Points, in no order, along strands that fork, close into loops and pass close to each other.
Points whose rows are less than 125 apart are linked; no others are. Some points are linked to none.
Q791: [ 48  17  -8  28   0  26  46 -14 -55  16 -27  28  50 -57  16 -11 -22 -32
  11   3  -4 -56 -42  17  -2  29  28 -31  34]
Q146: [-40 -41  17  18  50  -3  54 -81  25  -8 -10 -50  16 -25  18  39  67 -47
  -7  41 -19 -58 -57 -26 -15 -41  31  35  10]
Q722: [  8  28   0  23 -10  20  -4   8  17   5 -14  21  14   6  52   6  26   4
 -19 -35  -1  12 -31  12 -48 -10 -21  -3  -6]
Q482: [ 24  19  51  -1  63 -22 -35  46  25 -17 -60 -31  -4  10   1   6 -50  42
 -27 -46  28 -45 -27  13   7 -30  62  46 -31]
Q764: [-26 -10 -17   4 -14 -15 -15   9 -17 -10  30   9  -2 -26 -17  28  54 -38
  35   2 -20   3  -2 -44  67  10 -23  16  -7]
Q110: [ -1  46  51   8  30 -15  -5  33  -6  -5 -34  45  19  14  42 -73   2  98
  -6   9  23  52  38  24 -43   8 -56 -38   6]
Q473: [-35 -15 -19 -10   8 -17 -24 -26  34 -38  27 -43 -19  22  -1  12  67   7
   7 -11 -13  19  -8   1   1 -41 -32   1 -17]
Q828: [-22  10  15 -20 -13  33   0 -37  51  27 -10  34 -57  24  20   8  -6  -3
 -34  -9  39  28  30   3 -64  18  41   0  28]
Q162: [ 11  16  10 -24 -25  65 -34  14  23  27   3  -2 -20  35  46  39 -16  72
 -18   1 -15  33   7  38 -65 -23 -50 -37  -1]
Q768: [ 53  10 -54   3 -40  35  44  29 -33  49 -24  59  56 -17  14  -3 -38  13
 -26 -10 -11   1 -13  12 -64  35 -18  -9  23]
Q610: [ 29  -1 -16 -13 -36  17 -41  62 -31  29  22  52  21  -3  19  48  14  18
 -10 -22 -59 -12 -11  13  11  -6 -61   2 -15]
Q9: [  1  45  24 -33  12  29 -23   7  22  12 -18   5 -22  32  23   0 -41  94
 -15 -23  21  33   2  51 -64 -15 -27 -13 -19]
Q289: [ 24 -41 -21  10 -33  11 -45  48 -24  62  -9  49  36 -19  31  37 -17  31
 -12  21 -36  15  10  23 -16  -8 -42 -12  -6]
Q600: [-16  20  27  12  13 -22 -11   2  16  14 -55  56  11  28  42 -81   8  74
 -16   8  39  61  39  13 -68   4 -45 -22  -4]
Q206: [ 31  63  15 -27 -19  35  66  39 -50  -5  48  25  -3  15  -8 -40 -41  60
   4  -9 -11  23  25  30 -58  41 -63 -39   3]
Q866: [-24  -3 -22 -49 -24 -28 -20   1 -22 -22  46 -20 -26  -3 -62  -7 -62 -45
  20   1  -2 -28  24 -10  44  41  26  38 -17]
Q718: [ -8  18  21 -12 -10  18  22  27 -21  35   5 108 -11 -42  17 -35  32  41
  17  15  29  30  57 -45 -20  80  -4 -34  46]
Q844: [-19 -78 -62  11 -61  -4   4  -7  11  42  17 -34  18  -1  -5  21  19 -37
  22  68 -20  36  16 -13   2 -21 -24  -7  -4]
Q834: [ 12 -49  -8   7 -41  89  11 -23  19  55  10  -3 -22  21  26  28 -45  17
 -21  59  25  32  31  12 -39  11  -2 -63  36]
Q963: [ 12 -18  11  -7 -28  71 -15 -14  17  37   7 -14 -37  23  45  42 -26  28
 -17  33  15  21  17  22 -46 -13 -17 -57  16]
Q369: [ 20 -55  40  35  12  21 -21  -2 -31  46 -31 -29  26 -34  33   0 -37  -9
  37  85  -2  -7   0  26  33 -42  12 -64   0]
Q881: [  7  -4  19  36   6 -17 -20  17 -17 -18  -8  -2  15  20  34 -46  27  23
  13  21  -4  43  21  27   4 -38 -60 -40 -26]
Q859: [-14 -24 -63  16 -85   9  -3  19 -15  47  50  48  12  -9 -12  39  36 -62
  12  22 -14  21  21 -68  13  56 -38  20   7]
Q346: [ -6  28  -5  -2 -26 -34 -36  66 -16  35 -10 110   9 -14  -9  23   3  39
 -27 -46 -20  -9  11 -18  28  40 -28  57  -9]
Q746: [ 32  17  -1  31  33 -37 -24  24  -2 -11 -50 -24  59  23  50 -67  17  34
 -18 -35   7 -27 -63  23 -23 -58 -43  12 -44]
Q480: [-23 -50 -29 -48  10 -26  51 -62  -1 -24  42 -87 -14 -14 -64 -23 -63 -26
  14  29 -15 -45 -18  19   9   0  16  22  -5]
Q681: [ -4  27  30   4  72 -41   9 -29   8 -85   1 -65  -3   6 -29 -62   6  31
  15 -45   7 -16 -25  31  32 -36 -10  11 -21]
Q205: [ 61   3 -53  22 -30  41 101 -27 -49  -5   0  15  70  12 -21 -51 -60 -14
 -12   8  19   4  -8  20 -22  35   9 -22  31]
Q905: [  5  40  -7 -12  -5 -46 -33  64 -25  12  -6  85  21 -13 -38   4 -38  20
 -21 -75  -8 -37 -17  -1  33  39  -1  81 -27]
Q550: [  9  21  30  41  28 -51 -48  38  54 -40 -56 -25   1  43  22 -10  78  32
 -14 -36  40   7  -2 -23   8 -40 -18  50 -34]
Q706: [-25 -11 -52  -5 -65   3 -17  13 -27  15  75  22 -15 -11 -35  33  54 -43
  28   5 -34  11  13 -68  51  48 -49  23   2]
Q269: [  6  26 -39  -8 -20 -33  30 -16  23   4 -22  19   9  16 -21 -41 -56 -23
 -32 -43  17  21   2  27 -72   7  55  43 -12]
Q472: [  9  87   3 -39  -7  51  38 -12  19  12  35   8 -53  34  -6  17 -45  21
 -16 -46  31  22 -12  24 -57  27  -4  25  -4]
Q626: [ -9 -44   4   3  -2   7 -76  40  13  29 -16  -5 -19  -3   0  91  26   7
  11  24  -4  20  21 -30  61 -34   0 -10 -29]
Q370: [ 28   8   0 -12  65 -15  -5   1 -45 -52  25 -73   7 -14 -38 -16  14  51
  35 -50 -57 -26 -54  12  35 -31 -58 -17  12]
Q395: [ 10 -43  35  42  18  15 -10  19 -39  24 -28 -32  26 -44  28  12   3 -16
  57  61 -19  -4 -15   9  69 -45  -3 -49   6]
Q651: [ -1 -22 -11 -25 -16  65 -17 -20   7  11  37 -84 -20  12  24  78 -19   0
  -7  40  -6 -23 -30  22   6 -39   4 -33   9]
Q396: [ 22 -20   7   8  11 -35  -9  50 -76  24 -15  45  39 -57 -13 -33 -70   6
  11   4  -1 -14  28  29  35  31  -6   5 -15]
Q310: [  2  45 -26 -18  -8 -20 -36  48 -20   2  23  45   9 -25 -44  27  -8   4
 -11 -75 -19 -61 -41 -10  56  22  -5  65 -31]
Q524: [-30  65 -24 -50 -10   2   8 -25  33 -40  47 -35 -45  30 -38  38   6 -13
  -7 -72   5  -7 -25   7  -2   0  11  39 -21]
Q503: [  2  23  -8   4 -23   9 -74  45  29   2   4  40 -24  30  10  86  74  44
 -19 -39 -17  21  17 -23  24 -27 -49   8 -32]
Q894: [ 48  15 -52  -2 -35  48  86  12 -50  -3  49 -18  36   5 -33 -47 -62 -18
  -7  -1 -11 -10 -16  24  -9  28 -35 -32   9]
Q200: [ 40 -14  16  37  10   7  17 -53 -21   1 -46 -25  57   7  21 -72 -48   2
  14  65  16 -16   8  58 -16 -32  22 -59  -1]
Q39: [ 11 -11  25  11  35  -8 -37  32  10  26 -42  35   4 -34  25  32 -11  -9
 -12 -28  16 -43 -31 -16  18   6  61  30   3]
Q48: [-55 -19  34  28  -1 -50 -13  38   8 -21 -30  -3 -23  -4 -25  26  70 -15
  56   6   7  46  48 -59  99 -12  -8  20 -11]
Q373: [-33 -35  27  32  70 -36  40 -73  30 -29 -18 -51  14 -16   3  -3  75 -23
   2   6 -21 -47 -70 -22  -2 -33   9  48  -3]
Q773: [ 27  -7  20  61  -6  17  -9  -9  -9  32 -62  41  40  -8  70 -28  39   4
   5  46   5  28  -4   8 -45 -26 -22 -51  14]
Q967: [ -13  -14   -2  -36    2   40   15  -46    7   -8   50 -104  -18    9
   -8   45  -27   -2   -5   29   -1  -40  -30   38    8  -30    6  -26
    6]
Q997: [ -2  33 -21  -7 -66  65 -10  -5  -7  56  30  50 -17 -12 -25  35 -11 -55
 -20 -15  14 -25 -11 -58 -13 103   9  33  26]
Q153: [  4  -4  30  26 -12  12  38   0 -39  22  19  77  -7 -12   3 -37  10  21
  33  57  17  50  79 -21 -13  45 -10 -55  33]
Q485: [ 20   5  25   7  -6  36  62 -46 -13  11  -7  39   5  -4 -15 -62 -44  16
   5  29  36  11  52  15 -30  43  45 -42  42]
Q455: [-16 -19 -30 -42  25 -20  23 -50 -11 -27  39 -77 -11 -19 -51   2 -23  -3
  17 -17 -24 -60 -56   3  11 -10  -5  36  -5]
Q776: [-36 -12  33  16  55 -41  55 -78  28 -50  -3 -50  19 -23 -16 -43  40 -24
  26   5 -11 -46 -34   4  15 -21   6  14   7]
Q223: [ 10  70  40 -13  10   8  22  39 -36 -15   8  26  15   9  28 -47 -29  92
   9 -11 -11  34  20  43 -52  14 -70 -39  -6]
Q505: [-47 -13  25  28   6 -33 -13  14   3  -8 -17   9 -16 -17 -10  24  52 -37
  42  17   5  17  15 -41  76  -3   8  10   3]
Q194: [ 16  36  40 -21  53 -10 -13  33 -10   2 -47   6   6  -7  -1 -38 -91  74
  -7 -31  20 -17 -13  58 -31  -2  10  11 -20]
Q434: [ -3 -15  33   1  30 -30 -12 -11  36   0 -67  49 -30 -29  10 -40 -24 -33
 -36 -15  27   4  17 -33 -17   1 100  32  21]
Q180: [ 12  -8 -36  10 -45  38  22  -2  -8  21  34   8  -4  -4   4  18 -18 -29
  -2  10   3  -5   6 -10  -5  39 -14 -10  13]
Q228: [ 27  -9   1 -10  -7  19   4  45 -90  -5  63   1   2 -16 -11 -23 -28  14
  36  20 -31   7  39  26  34  18 -65 -44  -9]
Q622: [-12 -36 -50  36 -64  -8  -9  15 -11  51  11  76  13 -16  12  34  44 -48
  15  28  -3  47  40 -48   4  44 -15   6   3]
Q348: [ 28  61  55   9  59   0 -10  10  -9 -78  -6 -55 -21  20   2 -31   9  65
   3 -51  16 -14 -16  39  32 -45 -40 -15 -23]
Q950: [-10 -50  -2  -6  23 -49 -77  26  61  31 -50  -9  -4  12  13  12 -29 -14
 -47   8   5  14   3 -44  -8 -50  86  54 -25]
Q585: [ 16   1   5  -1  41 -14 -62  57  35  18 -45 -27  31  22   8  44 -30  52
 -48 -44  -8 -49 -42   4   2 -45  63  58 -48]
Q219: [ -9  10  52   3  46  38 -53   5  31  12 -22 -12 -39   1  36  91  28   4
 -30 -14  30 -39 -15 -20  34 -19  58  -3  16]
Q278: [ 16 -37  17  16  25 -57 -35  71 -45  45 -45  62  31 -57 -23 -16 -54 -15
  11   2   7 -22  26 -18  63  31  34  36 -13]
Q441: [-18  -5 -22 -18 -36  -6  18  -1 -50 -10  74 -13 -21   2 -63 -34 -62 -45
  27  31  14 -11  47 -18  47  74   4   7  -9]
Q41: [  2  27  21   7  31  -5 -52  35  52 -24 -27  -9 -29   5   1  80  48  10
 -25 -48  17 -35 -13 -28  41  -6  27  33 -10]
Q684: [-30 -13 -58  -9 -17 -51   2  -6  32 -16  20   6  23 -14 -16   3  47 -23
   0 -46 -23 -14 -33 -20  -4  -3 -14  56 -15]
Q875: [  1   8  33  50 -34  22  39   9 -42   1  43  61 -16   2  17 -15  52 -17
  43  52  -4  56  68 -35   0  36 -36 -69  31]
Q960: [-37 -11  27 -16  14 -29 -27 -35  46 -31  -5 -46 -38  30  -2  -9 -34 -19
 -14  25  13  11  28  14   0 -30  58   1 -11]
Q520: [-64 -64 -53 -28 -26 -59   6 -44  69 -13   0 -21 -17  16 -24  14  22 -60
 -16  23 -18  11   6 -39 -37 -16  33  67 -24]
Q592: [-24 -17  41 -18  14 -15 -22 -24  -8   9  -4  18 -51 -32 -26   7 -47 -78
  17  46  15 -21  34 -54  63  39  88  12  27]
Q635: [-13  21 -15 -43  32  -8 -22 -22 -26 -39  42 -46 -34 -28 -64  34  33  -1
  31 -34 -33 -58 -27 -38  73  26 -34  22  -6]
Q705: [ 19 -30  13  27  25 -36 -39  64 -22  47 -51  63  34 -58   1  21 -20 -27
  10 -15   3 -52 -25 -38  53  25  56  44  -2]
Q135: [ 17   8 -32 -27  -3  -1  14 -19  25  34 -41 -20  13   8 -13 -30 -86 -22
 -40 -20  24 -11 -36  38 -79 -22  87  42  -9]
Q245: [-24 -42  10  -7  17 -43 -54  -3  49   1 -34 -37 -20  27   3  -8 -37 -15
 -22  28  11  21  15   4 -11 -50  65  20 -26]
Q285: [  5  11 -22  -6 -44  43   2   0 -16  49  15  42 -14 -21   0  23 -32 -34
  -4 -10  13 -27   0 -30  -7  71  18  11  17]
Q193: [  1  20 -19 -19 -35  33 -71  34  31  13  17  34 -27  32  14  95  28  53
 -30 -27 -23  15  15   1 -10 -24 -47  -8 -28]
Q152: [-24 -14 -70 -40 -34 -38 -10  -6  23  -3  47 -25  10  10 -41  16   2   4
  -9 -50 -26 -11 -31   3  -7 -14 -21  60 -24]
Q260: [  6  22  18  21  17 -40 -46  55  45 -28 -41  14   8  14   8  22  41  27
 -20 -62  13 -13 -13 -10  18 -18   6  61 -26]
Q716: [-46 -37   7  -8 -17 -22  -2 -30   7  30 -10   6 -34 -26 -18  35   0 -95
  24  67   3  -1  29 -60  45  28  75  14  22]
Q570: [  6  68  37 -32  30  12   3   3   8 -15 -16  -3 -26  31   2 -20 -61  75
  -8 -45  30  22  -1  55 -43 -17 -13   1 -28]
Q261: [ 27  53  -5  -3 -27   2  92  18 -59  -4  42  55  28   0 -24 -53 -36  37
  -2  -3  19  31  32  -2 -59  62 -35 -27  12]
Q187: [ -5  40  39 -44  -7  78   2 -32 -12  10  50 -28 -76  22 -10  38 -63   6
  -5   6  30  -8  22  16  -1  42  14 -35  19]
Q903: [ 25   2 -18  16  18  -7  20  -3 -29  12 -30  -1  55 -55  12  -5 -35 -36
   2  -3  -5 -60 -57  24  -3  -1  56  10   6]
Q735: [-51 -35 -40 -31  -7 -80 -36  -1  62 -33 -10  -4 -14  18 -26   9   5 -39
 -29  -8 -17  11   3 -40  -1 -26  42  84 -36]
Q158: [-20   0  -3   8 -12  -2 -70  46  28   8  -9  19 -37  12 -17  98  75   4
   8 -12   1  18  31 -47  79 -12 -22  14 -25]
Q45: [ 10  53  36   4  39  18   7  -4 -16 -83  36 -48 -18  31   8 -46  45  52
  19 -36 -19  23  -5  41  13 -32 -65 -43  -5]
Q916: [  3  25  19   0  -3   6  68 -36  -4  -4   1  50 -11  24 -24 -82 -38  40
   2   8  43  41  74  14 -66  46  28 -28  25]
Q188: [  42  -14   27   -8    8    8  -22   71 -100    9   17   26   29  -24
    0   -3  -27   34   29   10  -47   -4   24   31   54   15  -70  -37
  -15]
Q87: [-16  24  42 -23  22 -10  -4 -36  38 -37   1 -18 -56  33 -11 -29 -59  -6
 -19  -1  22  11  31  27 -16 -13  60 -10   0]
Q819: [-15 -22  44  41  18   8  -3  13 -23  18 -22 -14   4 -44  21  31  41 -38
  53  44  -1  -3 -14 -29  83 -20   7 -28   8]
Q104: [ -5  35  47  25  67 -15  26 -26  13 -33 -43 -48  34 -12  24 -27  -8 -16
 -10  -4  24 -63 -61  35   2 -34  68   2   1]
Q822: [  2  12 -16 -17 -14  -2  21  -9 -14  37 -28 117  -6 -31 -20 -43 -11 -19
 -14 -25  24  -1  34 -50 -37  80  53  36  31]
Q274: [  4  17 -13  21 -25 -14 -10  30  -5 -28  42  23   6  34  25 -23 114   2
  12 -37 -41  57   4  -7 -19 -17 -92 -11   5]
Q217: [-24 -21  55  16  70 -50   6  -5  37 -42 -43 -60 -16 -18 -12  27  59 -20
  12   7   6 -36 -21 -51  70 -24  49  54  -5]
Q649: [ 14  -8 -10  17 -11  45  38 -37  24   6  -4 -48  35  -1  60  25  57 -38
 -17  29 -24 -37 -71  12 -38 -36  -9 -30  36]
Q484: [  4  15  -6  28 -25  -4  50 -93  50 -15 -12 -31  35  59  33 -69  27 -19
 -12  43  28  18   1  22 -52 -40  -9 -36   4]
Q867: [  3  32  88  -7  68  -1 -20  15  16 -36 -47  -1 -52   3   8 -14 -36  57
   3 -26  43  -8  27  16  15   6  30  -3   6]
Q483: [ 18  16  77  -3  75 -16 -26  31  16  -6 -70  -8 -15  -6  14 -36 -68  57
 -26 -25  41 -24  -8  23  -6 -19  56  19  -7]
Q463: [ -9   0 -41  12 -41  16  33 -16   2 -12  52 -10  -2  15   3  -8  15 -29
   8   8  -3  17   9   1  -6  17 -27 -12  10]
Q603: [-11  41  72 -18  48  18   8 -18  -4 -31  -2   3 -60   2  -7 -18 -64  27
   1 -15  32  -7  26  32  16  18  39 -16  10]
Q414: [ 16  34 -10   0  14   0  23 -33  27  17 -30 -42  26   8  13 -24 -49  -7
 -32 -19  25 -24 -63  57 -79 -37  58  12 -14]
Q331: [ -3  26 -46  -4 -17 -37  43 -21   4 -26  11 -13  25  11 -27 -61 -24 -17
  -6 -42  11  12  -6  31 -45   4   3  28 -21]
Q155: [  8 -27 -30 -43 -19  55 -48   8  -3  27  41 -54 -23 -11  10 115  26  -2
   1  20 -35 -39 -39 -11  36 -29 -12 -13  -5]
Q771: [-10  -2  -1 -14  -2   4  -9  -6  29  41 -61  57  19  -3  42 -56   0  64
 -31   5  30  44  29  13 -85   5  -7 -12  17]
Q980: [  4 100  -8 -49   1  23   3   0  23 -20  31   5 -41  26 -28  38 -16  16
 -17 -88  16  16 -32  33 -30  -9 -11  44 -39]
Q392: [  9  -5  -2 -27  -6  46  47 -44 -12 -24  63 -96  -4   1 -16  -5 -47 -11
  16  23 -10 -32 -29  44  14 -13 -19 -45  15]
Q59: [-17 -18  14  18  14  32  49 -69  28   0  -6 -55  30 -19  38  35  56 -47
 -13  57 -16 -57 -52   6 -16 -35  24 -20  34]
Q258: [  3  25  19  16  27  -8   5 -40  28 -11 -33 -48  26  13  35 -31 -15  -4
 -17   2  25 -29 -45  50 -39 -41  43 -12 -18]
Q521: [-34  -7  10  25  12 -42 -43   1  55 -28 -29 -30  -3  44  24  -8  76   6
   1   1  22  34  -2 -15  14 -57 -35  13 -27]
Q498: [-16 -43 -40   8 -51 -11  13 -26  16  39 -14  38   3 -19 -15  23   6 -90
   4  49  16   7  21 -59   4  48  62  21  38]
Q977: [-54   5  -2 -38  27 -19 -11 -43  41 -51  26 -34 -72   8 -42  70  89 -22
  10 -11  -5  -8   4 -54  51   4  -4  26  -9]
Q558: [  30  -21  -26   -5  -32    3   -5   43  -41    0   53   -4   22   52
    4  -25   85    2   10  -30  -75   37   -8   16  -27  -21 -105  -34
   22]
Q787: [-47  34 -17 -54   5 -15  -5 -39  29 -56  46 -48 -58  17 -53  40  22 -21
  -5 -37   2 -17  -6 -23  20  13  16  40 -16]
Q945: [ 24  -6  25  30  55 -28   5  39 -38 -36 -14 -22  35 -50   4 -19  60   1
  41 -31 -35 -27 -55  -8  63 -20 -42   8  17]
Q60: [ 21 -51  -5   8 -28  15 -61  31 -14  79 -39  22  34   4  53  16 -11  34
 -17  48  -9  35  18  24 -35 -39 -42 -30 -13]
Q920: [-53  15 -25 -24 -29 -26   9 -45  60 -62  53 -41 -47  65 -26 -24  15  -9
  -3 -10   8  48  33  17 -28 -14  -2  12 -18]
Q216: [ 16  26  34  -9  14  41  -5  14 -51 -26  41  -5 -24 -11   5   8 -29  17
  28   4  -7 -15  17  17  35  21 -28 -45  -9]
Q354: [  5   2  -8 -22 -42  50 -54  42  11  38  13  44 -21  38  37  74  19  68
 -14   6 -35  41  29   8 -33 -13 -77 -30  -8]
Q836: [ 34  14  12  35   3  44   4 -23  11  13 -39 -27  41   1  89  14  46 -21
 -20  19 -11 -26 -75  26 -55 -48  -2 -40  18]
Q537: [-14  57  20 -39  -2  60  19 -36  43  25   9  13 -70  27  12  32 -22  19
 -32 -41  43  32  -2  21 -71  16  26   9  21]
Q879: [ -5 -55 -23  31 -12 -23 -25  14   1  54 -41  19  48 -42  20  23   9 -44
  12  33  -6  -2 -12 -17  15 -13  45   7  -3]
Q870: [ 53  24 -41  19 -32  48  93 -12 -40  14 -25  60  56  -2  -3 -33 -29  -1
 -20 -10  19  15  -1  -6 -58  47  12 -14  43]
Q625: [ 20 -62 -60  35 -56  45  36 -38  32  45 -17  21  32  19  14  22   4 -41
 -25  52  28  40  14 -29 -27  14  18 -35  48]
Q99: [ -5  13  29  46 -17  -8  50  14 -50 -35  59  35   2  -7   8 -47  76 -32
  62  32 -15  50  51 -38  28  12 -49 -58  18]
Q33: [  3 -19  17  44  28 -44  13  35 -53 -25   2  -1  34 -44  -3 -42  71 -16
  49  -6 -40  15 -13 -17  67 -15 -54  -8  13]
Q751: [ -3 -73 -81  25 -64   3  35 -35  12  49 -21  29  32  -4 -16  24  -2 -74
  -9  70  15  25  21 -52   2  37  51  -4  36]
Q614: [ -5  22   4 -17  -3  16  40   7  -9  34 -31 115  13 -50  11 -49  35  26
   8  -4  31  17  37 -43 -35  78  23  -7  53]
Q470: [ -7 -46 -21 -20 -20  21 -64  20   1  42  16 -24  -6  -4   1  99  10  -6
  11  29 -20  -6  -7 -17  41 -30   4  -3 -22]
Q549: [-26   0  21 -32  12 -28 -33  -5 -16 -20  13 -14 -49 -13 -36   3 -51 -58
  23  23   1 -25  25 -30  74  34  60  17  -7]
Q28: [-23 -47 -27   7 -46 -12 -29  25   6  61   5  80 -13  -6   1  18   5 -22
   4  18  10  50  64 -34  -9  44   9  16   2]
Q131: [ 23  -6 -26 -20 -30  52  -3   0   5  59  11 -18  -4   1   8  52 -68   3
 -28 -13  13 -31 -39  31 -44   0  26   3   0]
Q689: [ -2 -22   5 -30  -1 -17 -18  25  -4  55 -53 106  -7 -52  -3 -33 -25  -5
 -21 -15  10 -11  27 -41  -6  55  58  39  25]
Q30: [-49 -41 -60  12 -10 -84  20 -27  14 -22  15  13  18 -18 -37 -31  74 -31
  24 -18 -31  30  -5 -37   0   5 -38  61 -11]
Q707: [ 59  19  22  45  13  34  54 -17 -61  -8 -34  51  61 -43  32 -54 -11   3
  20  20  -8 -20 -10  25 -28  20  14 -55  40]
Q116: [ 37   0 -15  10  -5   9  12  33 -45  -8  23   0  39 -20  20 -25  29 -11
  19 -30 -54 -11 -35  26   2  -6 -57 -23   9]
Q849: [  3  35 -15   1 -24 -17  62  -2 -25  -6  21  38   3  18 -21 -66 -54  29
 -10  -9  27  41  60  27 -61  46  -4   0  -3]
Q556: [ -8   1 -11 -14  21 -32 -67  31  72  11 -41  -6  -7  28  11  39 -12  12
 -62 -49   5 -11 -25 -22 -21 -40  75  73 -40]
Q800: [-61 -20 -15 -18  -3 -22   5 -68  64 -49  34 -60 -40  40  -6   5  68  -4
  -3   7  -1  29  -4  -1 -14 -35 -29  15 -10]
Q892: [ 15 -58 -49  26 -42  61  45 -46  26  42  -5  -9  11  33   6   8 -46 -25
 -36  63  28  29  17   6 -34   5  25 -57  38]
Q726: [ 13  25  17   6  54 -13  25  -2 -15 -11 -29 -32  34 -44   6 -15 -37 -24
  -1 -21   7 -72 -71  26  14  -5  73  13  -8]
Q481: [-15  -1  10 -12 -11  31   2 -34  45  39 -41  39 -26  14  30 -29   5  30
 -36   5  39  45  25  10 -84   9  25  -6  22]
Q695: [-29  19  34  14  54 -43  42 -52  10 -73  14 -46   1  -9 -22 -60  28  -3
  34 -16  -4 -17 -28  10  24 -12  -3   4  -3]
Q95: [ 22 -42  21  22  17   7  -6 -28  -9  30 -34 -19  24  -5  17 -41 -60   1
   8  65  24   1  23  49  -7 -24  45 -48  -2]
Q65: [ 40 -15  17   6   6 -28 -19  78 -90  26   0  43  46 -48  -6  -8 -44  24
  13   5 -31 -13  17  23  60  24 -45  -6 -24]
Q275: [-29 -17 -39 -43   8 -71 -48  30  43 -18  -6  -5  -6  10 -53  32  -7 -11
 -26 -37 -24 -23  -8 -36  35 -22  42  89 -40]
Q305: [ 47 -12 -65  19 -52  22   8  19  -9  39 -30  23  75 -10  38   2  -7 -14
 -30 -10 -24 -15 -47  21 -65  -9 -16   5   4]
Q984: [ 15  26   9 -23  46 -16 -38  27  -8 -44  13 -45 -23 -17 -58  33  27  30
  18 -50  -7 -41 -10 -15  95  -4 -31   3 -30]
Q213: [-13  17   2 -37  39 -35 -42  10  41 -52 -17 -59 -30  33 -38  20 -12  24
 -26 -50  10 -17  -1  15  18 -40  32  32 -45]
Q61: [ 29 -28  13   2 -13  60  54 -49  -4  38 -29  23  14   0   6 -48 -51  43
 -10  49  37  15  43  33 -45  21  31 -54  41]
Q389: [-34 -40 -11   2 -27 -42 -50  28   8  27  -7  58 -29   0 -17  17 -10 -33
  12   8   5  59  67 -34  18  18  20  30 -14]
Q309: [ 40  -3   9  15  58 -30 -15  28 -43 -37   1 -38  37 -14  -7 -13  71  22
  29 -50 -79 -22 -74  -4  30 -39 -77 -11  27]
Q468: [-25 -58 -24  -9 -21  -9  56 -80  56   2  -4 -64   9  24 -18   0 -35 -53
 -21  77   6 -18   9   2 -23 -15  46   1  12]
Q831: [-23 -44 -25 -28  -9   1  65 -69  29 -12  29 -78 -14  12 -42  -7 -70 -53
 -11  56   5 -32   3  12   3   4  37  -4  19]
Q856: [ -8  -8 -16   9 -47  12  30   2 -44   4  74   8 -18   8 -46 -23 -28 -47
  30  53  12  16  60 -36  34  70  -9 -20   4]
Q827: [  1  -8 -17 -25  49 -33   9 -37 -45 -45  49 -62  -9 -34 -58  -5   3  15
  44 -36 -51 -43 -54  -7  46   0 -38   8  14]
Q129: [-45 -73 -67 -13 -45 -35  37 -60  72   3 -11 -35   6  27 -14   4 -12 -69
 -27  54  -2   3  -2 -27 -46 -10  39  36  -1]
Q632: [ 30   5  19  21  22   5 -23  40 -35 -19 -12  -4  32  10  47 -37  26  29
   3  -1 -32  10 -20  37  -9 -33 -73 -35 -13]
Q970: [ 46 -10 -49  37 -32  29  30 -28   7  36 -58  10  70 -10  35   6  -1 -22
 -33  10  19 -19 -56  11 -70 -12  36  -3  29]
Q242: [ -6  51   6 -24  -7  29 -14  13 -14 -54  67   2 -53  36  -4  18  15  46
   6 -34  -4  43  51  14  -3   3 -57 -29 -23]
Q951: [-56   8  32  -8  29 -29 -25 -20  66 -53 -12 -49 -68  29 -21  68  80  -6
   0   9  12  22  26 -41  56 -31  10  12 -10]
Q106: [-39   4  60   7  48 -37 -18  -5  66 -45 -39 -55 -52  17  -1  58  64 -19
  -9  16  19 -13  10 -55  55 -36  59  37   7]
Q802: [ 31  11 -25 -11 -18  61  85 -13 -41 -19  79 -63  -4  16 -34 -44 -40 -14
  11   9 -17 -16 -22  20   8  18 -41 -49  23]
Q178: [  2  51   6  -2   3  24   3   6 -16 -69  65 -20 -37  42  -1 -25  48  34
  14 -43 -23  37  20  27  -8 -15 -78 -39 -10]
Q702: [-28  30 -18 -30 -28  14 -17 -12  19 -43  66 -30 -58  60 -18   9  -9  24
  -2 -23  16  56  52  22 -13  -7 -26 -15 -27]
Q299: [ -5  -1   8  28 -40  33   9  -7 -36  31  40  51 -31 -17 -13   8  12 -55
  31  52  19  18  51 -64  31  85   9 -21  28]
Q533: [ 40  18  34  49  28  21  21   2 -28   5 -57  42  45 -22  58 -46   3  28
   7  26   2  -5 -11  24 -43  -4 -17 -52  14]
Q812: [ -2   1  44  58  18 -37  26  40 -64 -34  11  23  23 -20   1 -59  69  -8
  60  10 -25  47  36 -14  73  -5 -61 -37   6]
Q221: [ 24   5   0   6 -28 -10 -59  82 -19  40 -11  92  32 -10   7  57   9  62
 -34 -32 -47 -20 -14   2  29   3 -52  37 -15]
Q4: [ 26 -33 -57 -13 -16   2  14 -18  -8  23   4 -85  56   3   0 -39 -59   6
 -14  15 -10 -31 -46  62 -32 -43  -8   1 -25]
Q539: [ 26  -8 -21 -10 -14  27  13  23 -43 -17  56 -26  16  14   2 -21  49  -2
  30 -17 -66   7 -28  13  -1 -13 -73 -38  28]
Q333: [ -7  -4  32  34   7 -38 -29  52 -13  -7 -28  45  12  -1  29 -22  29  29
  10  -3   5  58  43  -1  30  -2 -61   4 -24]
Q118: [ 38 -25   1  35 -21  32 -36   8 -12  46 -47  14  40  13  76   0  19  13
 -11  45 -13  22 -16  20 -59 -39 -44 -53   4]
Q423: [  5  44  36 -19  12  43  -1 -10 -18 -11  18  -4 -45  -5   2  23 -45  15
  15 -16  18 -13   9  26   5  20   9 -24   2]
Q713: [-11   1 -30  17 -18 -22  55 -43  20 -35  17 -19  12   9 -17 -54   3 -27
   6   8   8  15   0  15 -24  13  13  -3   3]
Q487: [-31 -31 -48 -47 -23 -27 -26   0   1  -5  44 -26 -12   0 -43  23 -31 -22
   6  -6  -2 -14  11  -4  31  12   8  34 -23]
Q711: [ -5  -9  41  -4  44   7 -45  13  19  20 -27   2 -22 -14  26  40 -18  -4
 -25  -6  25 -28 -22  -5   6 -12  72   8  11]
Q996: [ 21  27  29  10  51 -16 -14  40 -21 -54   3 -19  -3 -29 -19   5  44  19
  29 -48  -7 -36 -22  -9  78   1 -27  12  -1]

How many points has the smallest loop of links through each point below? Write - if it is on no loop.
Q827 => 7
Q521 => -
Q603 => 10
Q289 => -

A tip is a point with one link. Name the tips that can be reached along the links from each point below, in the order of the rows.
Q305 => Q187, Q836, Q30, Q970, Q299
Q129 => Q689, Q275
Q472 => Q217, Q61
Q95 => Q200, Q48, Q389

Name the points in between on the shortest way along the links from the first point to the second, in order.
Q859, Q369 => Q706 Q764 Q505 Q819 Q395
Q65, Q242 => Q396 Q278 Q705 Q39 Q711 Q219 Q41 Q260 Q550 Q521 Q473 Q800 Q920 Q702
Q684, Q716 => Q152 Q487 Q866 Q549 Q592
Q773, Q331 => Q533 Q707 Q791 Q903 Q726 Q104 Q258 Q414 Q135 Q269
Q193, Q592 => Q354 Q162 Q963 Q834 Q892 Q625 Q751 Q498 Q716
